Points, in no order, along strands that fork and pass close to each other.
In the rows, 128 means zero.
Two points are linked if the straight distance between their rows is under 141. Some points are linked to none.
Z475: [126 138 158  90 108 173 111 109 158 146 124 146 124 181 152 131  95 109
 128 102 112 193 126 117 129  92  99 125 119 123]
Z625: [ 99 104 130 148 160 141 186 124 130 130 123 104 170 165 125 160 198 109
 116 146 168 111 129 154 137 120 125 145 194 147]
Z705: [135 126 151 121 114 155 139 100 163 136  93 128 161 160 146 103 119 171
 113 171 174 194 115  87 161 122  67 126 138 128]
Z529: [ 63  73 157 131 113 114  62 123  79 102  87 134 164 151 151 143 110 120
 127  93 119 153 141 177 135 156 103 156  64 129]
Z896: [140 117  90 182 142 132 161 168 109 136 119  99 128 117  79 197 111  92
 157 108  59 155 174 144 124 154 123  96 103 116]
Z898: [137 141 106 153 138 121 156 150 135 126 152 123 121 121  98 162 114  81
 144 131  95 127 147 132 109 148 148  98 132 112]
Z451: [188 126 129 102 139  79  95 129 141 152 184 129  83  63 122 118 136 150
 101 163 128  68 133 112 130 159 134 142 145 103]
Z819: [160 129 109  88 173 139  95 132 141 109 159 135  99 109 126 145  81 110
 120  91  88 180 150  78 110  85 131  94 107  84]
Z968: [ 84  71 110 146 173 113 124 169  49  75 123 104 151 119 106 197 160 102
 131  91  73 138 147 151  80 160 151 130 147 137]
Z103: [123 174 161 108 102  93 128  74 153 153 149 124 140  89 140  51 128 194
 104 172 165  62  78 126 112 117 190 128 134 159]
Z679: [173 125  99 135 125 132 114 169 153 158 160 162  89  68 125 162 100 130
 126  80  78 138 120 125 149  96  83 138  81  87]
Z962: [ 85 133 111 159 178 105 186  88  72  90  96 102 176 149 123 127 165 165
  91 122 146 154 137 108 133 138 146 129 122 159]
Z598: [179 132 110 132 160 103 120 103 128 137 135 111  94 106 129 125 102 148
  92 118  82 184 152  63 137 141 121  89  89  98]
Z910: [ 90  91 132 161 133 124  96 157 102 131  93  99  93 152 154 134 149 124
  85  99 118 182 130 128 142 118  97 111 116 103]
Z978: [147 105 140  92 133 133 105 175 135 119 184 189 140  73 114 134 121 122
 142 126 156  88 107 124 139 106 131 157 174  97]
Z770: [ 79 124 139 138 112  94 127 124 109 113 171 106 155 123 134 138 138  86
 131 107  84  84 117 206  91 198 142 153  74 161]
Z704: [109 133 115 168 110 127 181 154 165 137 111 107 111 172 174  95 133 101
 128 126 128 161 110 123 146 105 136  72 120 135]
Z567: [139 127 129 128 129  84 119 104 133 173 170 130 125  77 121 132 142 130
 112 119 118  54 135 157 154 162 136 151 104 109]
Z781: [123 138 203  53 122 151 127  74 144 122  98 135 184 181 160 100 130 133
 136 155 169 119 123  98 117 139 140 127 154 147]
Z513: [112 147 106 170 129 115 153 155 116 137  89  96  69 148 146 117 157 123
 106 106 136 145 137 113 148 127 125  85 109 109]
Z645: [116 163 112 153  75 146 131  96 145 142 175 171 149 127  97  94  66 116
 178 153 114  72 107 180 134 150 148 163 112 174]
Z720: [146 168 127 136 161 110 209 110 134 152 125  99 124 141 128 124 175 120
 104 128 117  92 111 116 111 125 185 111 171 143]
Z547: [117 149 135 145  85 174 163 100 169 137 147 156 154 178 144  71  88 103
 166 140 127 106 102 145 146 125 152 131 126 178]
Z902: [103 129 137 132  72 140 155 129 155 158 166 195 162 128 171  70  80 125
 162  95 118 143  78 126 171 101 155 134 100 154]
Z220: [ 87 140 114 160 125  82 157 128  69 112 163 124 158 101 117 154 139 111
 124  81  52  94 113 179  91 191 154 155  79 164]
Z205: [135 156 123 101 104 129  95  97 130 178 167 182 101  76 124 110 102 182
 110 112 122 140  97 118 158  90  74 198 111 129]
Z726: [ 86 122 136 132 162  88 120  91  88  79 123  89 156 152 144 140 178 127
  77 113 154  96 149 173  97 159 126 192 112 153]
Z110: [141  57 130 121 157 100  95 154 101 126 169  92 125 117 132 163 161 110
  91 106  81 106 141 119 120 152 146 165 178  90]
Z339: [113 178 101 130  75 131 103 104 140 158 164 178  98 105 119  79  81 140
 153 126 105  60  97 167 130 130 154 161  94 167]
Z947: [149 195  90 134 126 141 156  95 177 166 118 132  83 126 131  77 110 170
 118 157 122  56  99 120 131  93 162 122 119 146]
Z805: [116 149 125 164  69 142 174 186 168 149 125 142  98 164 178  95 126 103
 148 128 153 144  91 132 136  93 126 108 153 144]
Z286: [ 94  75 141 115 102 159  50 158 102 104 100 170 145 124 127 142  92 140
 155  90 138 159 136 154 158 117  87 143  79 102]
Z523: [130  48 111 138 143 159  87 152 138 114  84 106 147 147 128 147 140 159
 140 162 181 212 157 104 176  92  92 115 169 129]
Z396: [ 63  78 136 154 136 100  92 139  68 101 101 108 137 147 150 141 150 128
  84  89 107 163 125 154 130 143 110 134  96 124]
Z438: [168 161 134 112 175 102 196 113 100 153  85  97 100 129 128 106 169 133
 124  95 109  75 130 122 107 130 219 107 135 121]
Z552: [192 113 101 114 127 124 126 185 161 119 181 183 105  47 116 144 106 142
 142 122 110 155 119 113 157  81  74 141  95  99]
Z225: [206 154 114  84 190 117 166  81  99 159  57 101 102 118 115 103 143 150
 141 122 124  71 147  99 108 138 198 102 120  97]
Z903: [135 130 116  79 145 120 139 107 188 146 183 170 145  85 157  94  96 113
 146 116 125 109 108 107 156  94 152  88  84 107]
Z632: [118 120 149  73 168 156  97  91 159 111 118 109 139 156 139 106 133 104
 127 147 170 113 137 107 116 120 128  99 133  97]
Z684: [109 107 142 145 112 105 123 176 103 107 141 102 120 134 108 157 141  83
 140 169 120 144 145 156  80 182 121 109 160 139]
Z767: [ 97  87 109 180 151 146 159 148 125 141 104 126 170 140 117 164 152 135
 119 116 153 141 135 155 185 104 108 133 142 115]
Z191: [162 130 122  86 155 139 102 167 127  83 174 162 124  83  88 134 113 113
 151 159 164 104 132 104 105 114 145 123 185 106]
Z243: [ 94 147 203  95  99 120 141  89 114 122  96 113 153 205 166  97 161 134
 108 140 162 135 116 138 105 150 128 155 154 170]
Z107: [ 67 130  98 168 151 116 159 149  51  77 118 116 152 133 103 177 151 105
 131  85  88 135 134 163  89 159 154 136 113 164]
Z159: [171  93 111 159 120 117 110 191 130 117 143 112 108 113 121 162 111 120
 130 156 118 213 153  95 118 120 103  91 170 117]
Z946: [108 146  84 184 134 165 141 160  78 131 100 136 111 123  71 189 149 112
 172  74 125 110 148 128 116 105 135 130 163 112]
Z825: [106 125 205 100  87  91 120 113  87  93 118 130 169 175 145 120 150 123
 115 153 146 142 127 150  96 185 136 151 152 176]
Z464: [ 91 119 120 147  82 112 126 130 129 156 168 188 160  84 147  94  86 137
 155  97 118 136  99 148 178 133 133 136  77 130]
Z354: [135 182 112 158 108 117 129 155  94 106 129 155  88 109 100 111 109 161
 126 149 157 172 114  79 107 114 132 113 172 137]
Z174: [105 128 104 153 153 188 125 119 132 127 116 145 165 139  80 159 115 135
 146 106 163 117 154 149 176  93 101 148 124 102]
Z99: [101  96 159 125 110 105 118 130  88  86 116 103 160 166 125 150 139 101
 128 171 123 175 150 165  89 194 109 133 130 174]
Z508: [147 187 147  87  96 159 134 119 181 117 109 137 102 152 145  62 116 134
 150 177 181 101  91 104  95 106 143 107 160 151]
Z655: [161  95 147 138  83 123 127 163 147 123 119 135 147 149 134 148 111 128
 149 192 148 229 138 100 123 136  92  98 185 150]
Z813: [143 184  84 165 101 159 154 113 168 156 136 144  81 151 123 114  77 119
 131 121  82 153 108 122 134  97 112 124 105 142]
Z417: [153 155 114 151 132 135 133  99 147 145 109 108 104 129 119 109 128 175
  93 176 165 140 125  87 147 131  76 135 148 119]
Z323: [109 152 152 129 126 108 159  72 160 143 141  92 158 115 150  64 148 161
 107 145 155  53  95 152 129 131 184 124 104 158]
Z899: [141  72 141 139 117 136 125 128 137 118 106 128 176 153 132 137 129 150
 129 180 167 204 139 108 160 129  93 116 167 138]
Z550: [130 113 193  60  89 164  92 147 131 118  84 166 120 179 164 142 110 119
 149 112 128 186 147  97 130 107 114 115 137 130]
Z974: [180 101 112 161 152  98 125 143  96 137 137 111 115 105 118 146 128 154
  93 118  89 184 154  81 154 141 121 125 137 103]
Z886: [163 123 145  71  97 124 123 182 183  99 142 162  98 116 175 102 105 104
 149 147 152 159 116 115 127 100 109  85 106 107]
Z226: [123  36 128 125 120 171  43 167 114 117  83 102 124 156 134 166 139 136
 151 127 148 201 158 130 156  85  90 144 182 128]
Z445: [108 160 157 108 141 127 103  61 130 162 116 107 120 141 149  88 122 183
  79 156 170 113 114 113 143 123  91 173 119 125]
Z414: [ 95 127 118 174 107 116 135 108 115 130 145 150 164 127 113 126  88 129
 127 112  97 166 118 147 161 148 121 127  75 139]
Z394: [142  70 142 113 106 195  37 173 136 124 109 142 134 140 119 176 105 134
 163 105 114 183 157 152 146 106  60 159 127 115]
Z11: [173 133 100 179 107 126 145 206 122 151 144 167 102  67 105 182 115 137
 140  91  87 122 106 121 119 123 102 147 159  92]
Z467: [136 149 142 123 186 117 169  65 136 128  98  69 163 111 126 106 182 162
  98 148 166  26 130 135 124 136 176 137 122 130]
Z691: [201 104 124  82 106 128 119 190 185 100 163 161  91  87 155 131 112 110
 145 151 133 175 124 118 134  79  61 129 111 104]
Z638: [143 176  93 148 118 118 142  62 152 158 158 143 129 120 104 116  80 141
 120 141  84 137 118 119 139 142 129 124  80 143]
Z579: [133 174 108 127 131 180 129  91 172 158 119 127  87 160 124 124  92 135
 113 107 118 171 122 109 141  71  85 135 103 114]
Z686: [139  91  97 199 132 129 139 204  68 132 102 133 125  95 105 194 158 137
 148  79 100 126 135 120 130 127 127 129 162  91]
Z365: [180 174 106 102 181 131 161  57 126 155  47  86 142 112 107 102 150 174
 115 159 136  39 128  83 100 138 175 107 131 118]
Z641: [130 104 187  53  93 157  98 160 145 101  90 161 139 170 155 137 121 100
 175 144 151 130 160 121 140 138 138  96 126 128]
Z697: [129 170 133  94 156 152 128  99 167 136 113  88  92 154 135 103 156 111
 121 157 171  96 115  84  77  92 146  97 184 119]
Z290: [147 151 164  81  83 144 120 158 172  97 110 143 116 153 163  83 113 108
 173 169 174 132 126 110 115 139 142  78 132 143]
Z65: [103 142 146 101 160 122  94  74 129  91 122  92 139 145 119  94 134 115
 114 145 159  82 141 135 105 154 159 101 104 117]
Z173: [133 180  88  89  98 137 106  85 160 182 168 194  81  79 124  97  95 172
 139 129 104  91  95 143 148  80 108 176  82 149]
Z329: [114 144  96 150 146 189 137 142 129 140 117 127 104 149  88 182 145  92
 162  97 150 119 149 122 125  74 116 127 175 110]
Z56: [154  72 102 147 168 113 151 161  77 116 139  88 143 111  81 216 144  97
 140 116  46 144 183 135  99 172 142 133 156 122]
Z245: [101 105 124 138 123 104 120 137 140 155 174 128 142  95 130 139 129  88
 145 102  95  69 128 183 141 171 136 125  69 103]
Z344: [ 92 139 139 117 163 106 103  80 104  64 125  81 149 152 110 126 155  99
 116 148 155  85 162 169  80 179 143 139 105 146]
Z267: [ 78 118 161 126 142 102 101  72  96 152 134 110 150 144 154 120 146 153
  75 100 151 102 129 149 141 126  99 213 116 123]
Z820: [105 143 108 175 143 110 161 165  83 121  76  86  84 135 124 129 189 114
 129  92 140  86 144 144 137 145 161 103 109 119]
Z535: [134 126 141 132 163 100 195 119 120 118 155  90 144 139 129 145 206 109
  89 139 121 108 116 142  97 158 162 136 189 156]
Z44: [180 157 129  85 138 104  99 127 159 115 170 137 106  68 100 105 121 136
 124 184 153  61 121 116  98 147 163 110 152 118]

A fork is a point with three links, a tip a point with one. Leave the first point through the second and follow the links. Name the first fork or tip that comes.
Z245; Z770: Z632
Z886; Z691: Z103
Z464; Z902: Z205
Z243; Z825: Z978
Z226; Z394: Z513
Z344; Z726: Z899
Z535; Z625: Z290

A fork is a point with three links. Follow the links from the first point to the second and name the forks in between, in order.
Z344; Z451: Z632
Z679; Z523: Z290 > Z632 > Z899
Z552; Z968: Z290 > Z632
Z820; Z819: Z513 > Z899
Z705; Z805: Z899 > Z513
Z726; Z974: Z899
Z974; Z475: Z899 > Z632 > Z290
Z902; Z886: Z290
Z684; Z902: Z632 > Z290

Follow the links from the first point to the second, and from the first to the third. Name the last point that the two ways share.
Z159; Z896; Z813: Z632
Z339; Z697; Z691: Z290
Z697; Z159; Z704: Z899
Z173; Z11; Z65: Z290
Z819; Z417; Z394: Z899
Z99; Z464; Z445: Z632
